Each row is a point on a tangle of strands that fork, close into loops and nearly touch. The rows are in no order.
In the rows, zero is written as 128.
Points whose rows are less than 81.8 apart are linked; no others are. Some points are linked to none.
(271): 149  107  129  131  148  143  127  138  96  124  138  135  89  129  174  123  129  128  120  90  139  156  126  147  111
(1171): 136  105  176  153  123  149  92  142  129  138  123  150  120  135  142  131  123  152  117  126  137  142  118  89  120
(208): 141  109  150  120  131  112  116  119  117  117  156  99  132  112  141  160  109  150  128  97  164  137  96  136  142
(343): 142  121  161  148  130  171  106  158  144  144  134  134  97  130  118  122  132  146  107  142  123  133  107  99  93
(726): 147  125  102  140  128  177  129  112  118  143  122  122  114  151  122  127  117  80  149  129  131  119  148  157  124
(1080): 103  129  87  77  154  119  124  180  136  146  122  103  123  124  98  163  166  170  84  140  100  132  115  132  123
(622): 122  145  147  128  91  98  138  87  129  96  144  110  156  108  109  140  108  119  145  136  121  140  82  111  156
(874): 138  150  96  125  133  187  142  117  115  153  127  105  118  142  142  142  107  93  121  131  142  101  145  155  121
(684): 149  121  124  134  82  106  134  112  109  117  145  123  133  103  113  107  139  110  134  141  96  97  103  112  145
(833): 126  107  139  134  144  103  120  138  125  135  131  135  142  133  141  122  124  140  133  103  160  130  145  146  124
(879): 127  106  132  124  136  122  144  143  126  132  128  115  112  117  108  118  167  150  121  147  99  106  122  89  139
(662): 137  116  145  123  138  125  135  126  95  121  118  154  102  112  186  115  136  126  116  85  120  151  125  126  128
(909): 104  117  160  124  157  141  126  115  134  128  103  123  117  144  129  157  127  142  142  124  150  165  132  99  137
(1058): 142  122  116  122  128  133  159  114  96  146  111  144  125  110  157  118  164  118  106  118  103  86  159  127  173
(567): 163  115  125  143  168  125  149  135  107  166  126  147  115  114  141  108  163  159  100  104  141  100  172  146  163
(74): 113  128  81  101  166  91  145  171  150  158  111  127  128  126  104  121  155  145  106  133  118  111  154  150  104
(989): 106  165  109  103  133  151  156  121  99  100  139  85  105  106  160  148  136  132  90  123  102  125  90  123  125
(774): 166  130  130  162  102  151  95  130  120  112  149  142  110  143  130  89  116  96  157  120  106  143  121  154  104
(295): 103  156  131  120  119  149  136  152  138  128  115  129  148  147  134  123  94  106  109  129  147  119  154  161  83
(244): 133  121  123  129  165  101  152  146  131  142  119  127  127  111  137  122  176  178  114  104  125  103  148  137  158
(365): 132  180  96  143  112  188  121  85  121  121  122  136  106  127  152  129  113  76  140  130  106  129  124  140  123
(971): 93  127  150  140  114  98  116  109  160  123  114  142  147  146  90  122  123  130  163  169  133  148  130  86  133
(643): 125  138  141  149  90  102  112  142  156  129  146  135  135  138  93  92  111  120  151  163  123  120  111  112  99
(1150): 154  109  88  126  156  150  128  151  129  147  154  96  97  137  111  138  127  130  130  121  145  131  120  167  96
(340): 137  121  111  122  157  120  164  131  105  156  116  149  114  123  160  111  150  122  115  103  126  109  174  149  150
(175): 157  102  108  149  137  120  115  105  137  158  112  155  141  139  110  123  148  119  158  146  138  97  172  121  179
(227): 117  106  120  111  174  134  122  149  148  135  138  82  103  142  99  166  130  160  140  129  152  158  113  124  118
(229): 123  108  155  146  125  156  119  142  134  153  109  175  155  166  140  127  124  139  110  121  156  120  188  137  127
(57): 135  146  72  115  134  119  159  118  95  113  148  105  88  123  165  112  142  108  113  116  105  122  108  164  104
(1056): 140  125  111  112  125  136  138  157  119  130  143  126  105  95  147  131  143  157  68  123  106  115  94  128  102
(438): 158  128  127  132  119  138  147  141  108  164  130  153  150  117  134  111  123  126  77  129  143  84  162  140  136
(333): 104  120  127  131  148  102  125  124  150  146  103  122  144  145  102  130  129  133  160  139  151  118  162  118  146
(691): 157  93  136  151  114  138  73  109  121  113  134  155  136  157  140  127  124  121  157  118  139  147  143  128  146
(292): 125  135  130  124  86  96  147  102  123  96  146  105  144  109  94  124  136  114  148  147  101  118  92  106  154
(35): 97  154  138  123  118  135  150  131  150  125  86  145  125  140  112  111  120  96  127  166  100  128  135  103  104
(514): 121  196  112  139  114  171  135  115  127  127  134  120  113  111  154  116  109  92  127  132  107  112  116  131  94
(317): 136  157  100  118  133  148  151  119  97  124  144  108  96  112  180  130  125  114  94  114  116  116  106  142  115
(62): 122  123  125  117  152  135  145  99  114  119  82  162  102  133  158  132  149  109  146  104  110  154  155  112  161
(156): 128  121  131  131  117  58  127  140  136  127  147  141  148  102  136  104  143  164  120  115  127  111  114  128  128
(336): 152  98  136  153  101  118  62  111  128  108  130  187  168  159  154  109  127  131  144  125  133  144  160  131  149
(1061): 145  161  113  152  108  183  113  83  127  105  137  133  123  128  125  133  110  79  169  126  109  159  114  146  129
(157): 120  133  68  87  161  124  137  176  128  163  120  125  111  128  118  144  151  156  76  140  110  126  137  153  100
(714): 136  179  124  143  96  144  132  126  142  114  152  109  130  96  114  113  107  103  140  135  109  118  100  135  97
(33): 99  128  122  107  131  87  153  122  117  100  128  92  158  99  117  133  158  142  124  120  117  107  117  123  165
(334): 120  122  120  140  167  84  135  129  148  145  111  123  120  143  109  116  155  147  176  127  144  123  164  135  150
(11): 133  119  140  131  118  116  118  116  132  126  173  85  122  127  94  153  120  149  151  141  138  128  88  108  144
(943): 86  161  140  110  123  126  145  161  153  129  97  136  143  141  119  114  101  109  110  150  123  125  141  126  85
(733): 106  145  155  109  127  117  149  124  131  94  132  113  118  111  124  141  129  141  117  127  103  162  80  101  121
(210): 106  136  146  126  118  128  132  114  153  128  101  127  125  135  84  130  131  115  148  170  111  129  118  81  130
(1114): 135  96  141  145  139  122  105  123  115  120  126  134  134  160  134  126  125  126  162  104  149  151  150  148  130
(835): 116  147  132  122  134  123  146  112  109  95  121  131  114  128  167  120  113  103  136  98  125  181  106  155  104
(718): 127  115  114  117  139  128  144  170  125  137  140  117  119  107  118  120  163  158  76  142  98  102  116  108  123
(360): 162  126  125  159  119  157  108  151  129  128  165  131  104  130  130  99  117  118  132  117  127  134  113  161  81
(43): 155  115  140  148  91  107  114  113  125  139  132  160  144  108  124  101  138  126  125  150  111  91  130  100  152
(1176): 157  103  104  136  121  108  119  97  121  139  125  127  132  130  103  120  137  102  170  140  127  106  146  129  168
(604): 122  138  124  116  122  98  136  122  131  119  142  94  159  117  110  139  102  118  137  124  153  119  115  146  126
(716): 91  122  151  131  164  108  138  117  141  107  109  128  129  155  116  136  126  136  167  118  143  194  126  119  127
(184): 145  130  144  140  115  150  118  137  137  130  145  115  93  114  105  119  130  131  133  145  104  128  92  96  109
(886): 157  133  131  154  95  148  94  99  135  92  140  145  125  144  114  114  109  86  174  124  107  166  113  141  135
(972): 165  119  108  136  113  186  97  104  114  108  120  163  115  141  163  135  115  77  138  115  113  142  146  154  140
(400): 119  139  140  99  142  148  159  156  113  159  121  132  131  117  157  138  142  149  59  126  118  93  152  113  146
(742): 149  124  125  133  109  208  104  106  123  122  119  163  128  138  155  157  109  92  118  123  130  122  145  136  137
(744): 108  152  124  92  120  102  149  124  116  104  124  82  172  104  115  155  116  123  108  137  127  105  104  130  146
(557): 139  156  135  149  82  133  117  114  149  109  142  123  137  116  94  109  104  94  155  152  114  119  105  127  113
(987): 122  129  139  115  154  124  147  151  112  143  124  125  136  99  153  132  166  174  70  108  119  91  148  120  158
(370): 151  121  126  146  118  145  102  123  142  137  171  83  124  144  86  149  104  129  161  145  156  123  102  132  130
(1037): 129  135  125  123  131  147  151  97  119  105  126  99  106  126  107  139  127  106  153  140  110  156  97  112  139
(192): 86  129  105  89  173  104  137  177  143  130  116  104  133  118  99  153  181  171  100  141  100  121  126  111  146
(515): 103  135  124  113  134  77  140  123  137  133  115  108  167  122  105  129  114  121  148  134  152  110  141  140  138
(464): 127  122  158  133  114  95  110  107  119  99  157  119  143  124  148  140  102  144  149  101  156  163  95  128  142
(421): 122  127  140  115  136  91  151  118  104  100  121  139  119  109  161  118  131  126  133  90  123  157  113  140  121
(193): 126  120  136  141  98  133  111  117  133  111  104  177  145  144  141  109  114  94  138  130  124  134  153  134  118
(616): 147  108  146  152  128  161  116  139  107  135  115  178  132  166  156  112  134  123  111  105  132  136  178  152  121
(27): 107  113  161  126  165  124  115  134  142  140  107  127  109  129  130  148  149  176  136  127  141  148  126  77  146
(170): 134  119  135  142  144  86  116  93  132  114  119  137  133  133  132  131  146  141  188  113  136  159  133  116  177
(719): 99  126  127  122  165  131  151  119  138  110  110  107  122  163  101  138  112  118  160  121  143  184  136  150  109
(124): 108  138  126  97  149  143  148  137  126  137  113  98  120  126  123  148  129  126  108  137  121  115  128  109  127
(345): 148  132  107  123  109  159  148  127  113  161  119  140  144  137  143  129  105  90  102  135  147  84  168  154  134
(53): 145  106  118  128  137  159  116  102  115  116  101  171  107  145  153  133  134  88  147  116  114  153  156  129  147
(575): 109  111  140  141  146  136  117  145  145  156  108  138  147  167  107  130  120  140  136  139  161  118  178  130  124
(41): 129  120  111  112  131  129  150  94  107  122  95  156  119  112  149  131  159  106  132  122  97  114  154  114  179
(606): 124  116  97  122  157  75  143  147  146  143  127  119  126  131  102  105  154  146  148  128  135  121  144  147  121
(826): 124  157  90  101  102  111  125  157  156  118  155  119  104  106  108  138  129  151  112  121  105  159  75  155  81
(922): 130  152  92  123  132  119  146  129  116  105  142  123  94  124  152  107  119  104  139  110  114  153  102  168  86
(1060): 133  125  151  129  98  132  130  121  126  140  103  162  145  109  142  122  129  118  101  139  116  97  136  96  140
(447): 99  128  122  112  133  63  108  157  167  140  147  120  159  117  113  129  123  183  123  145  152  131  119  122  118
(209): 103  121  134  146  122  90  110  135  159  131  142  126  141  150  85  102  117  139  170  170  139  138  131  101  123
(969): 155  115  141  157  123  179  120  152  118  153  125  171  112  153  140  100  124  121  90  135  130  122  158  133  102
(830): 112  118  168  143  137  109  111  144  146  146  119  151  136  126  138  123  134  170  114  138  147  125  135  87  133
(1144): 120  138  108  101  124  99  132  146  148  119  148  98  131  117  100  141  116  139  123  128  135  139  95  149  99
(634): 102  130  129  124  135  43  121  129  153  121  152  130  156  117  130  115  128  167  154  120  155  138  123  135  132
(106): 135  137  132  127  113  137  151  148  123  154  112  156  130  120  132  99  128  114  89  147  108  92  152  116  114
(957): 104  145  150  97  125  147  153  144  125  159  105  149  148  129  165  138  110  128  75  119  141  107  164  121  136
(1031): 155  111  149  155  113  179  94  135  130  149  146  119  146  143  125  148  100  145  113  134  170  109  133  130  119
(267): 130  113  142  127  132  129  129  130  131  130  146  98  104  123  96  142  146  146  135  149  113  124  98  80  137
(95): 108  128  120  109  128  78  161  118  105  97  129  113  133  99  134  116  152  130  132  108  104  133  112  130  146
(92): 127  122  145  137  112  153  100  113  133  123  129  117  161  147  123  163  95  128  138  132  171  123  134  137  129
(301): 105  133  155  128  119  151  114  109  130  102  113  123  170  153  136  168  91  128  135  117  172  151  134  155  123
(1095): 106  133  139  100  125  131  150  128  110  96  134  101  120  94  138  146  143  144  100  124  101  131  86  101  135
(654): 127  130  153  147  93  112  107  94  137  102  148  128  148  140  117  146  98  125  166  141  142  164  97  121  144
(247): 160  115  107  137  115  146  122  104  109  133  132  115  119  131  116  126  119  87  159  134  124  117  125  142  143
(24): 160  121  132  151  130  172  97  146  144  151  171  90  121  135  101  142  112  145  128  136  156  112  105  135  105
(915): 125  146  109  110  121  136  131  159  138  123  137  120  96  105  142  125  130  142  93  126  106  141  90  136  78
(761): 103  135  139  128  143  153  125  123  128  102  118  106  147  169  116  151  100  118  152  119  158  170  142  167  98
(1045): 99  126  156  132  136  111  111  131  158  159  103  139  150  132  118  131  142  172  131  166  138  108  152  74  153
(448): 150  121  144  128  92  170  112  110  121  128  117  158  142  109  154  149  108  106  104  126  128  107  120  113  138
(760): 158  109  131  154  138  78  116  133  123  142  149  147  137  115  141  92  142  158  133  109  145  119  139  141  142
(968): 124  126  122  123  134  127  136  148  126  135  129  125  126  129  140  121  112  119  109  115  140  121  135  153  95

A piece is all that can be reached along the links. How many separate loops has the piece of each point below (a circle has one, a figure eight two, a Y none), and how many tips (points with one link)?
(1095) => loops 1, tips 5
(742) => loops 0, tips 3
(295) => loops 0, tips 3

A tip is a point with one link. Name the tips that can be reached along the links from each point below, in the order of the rows.
(691) => (336), (360), (447)
(370) => (271), (733), (192), (969), (1045)
(43) => (208), (175), (957)

A fork is a point with three links, a tip a point with one. Leave the first point through the second and follow the links. Name the first fork or tip that comes.
(365); (514) => (833)
(957); (400) => (1060)
(557); (714) => (360)
(53); (62) => (957)
(11); (370) => (830)
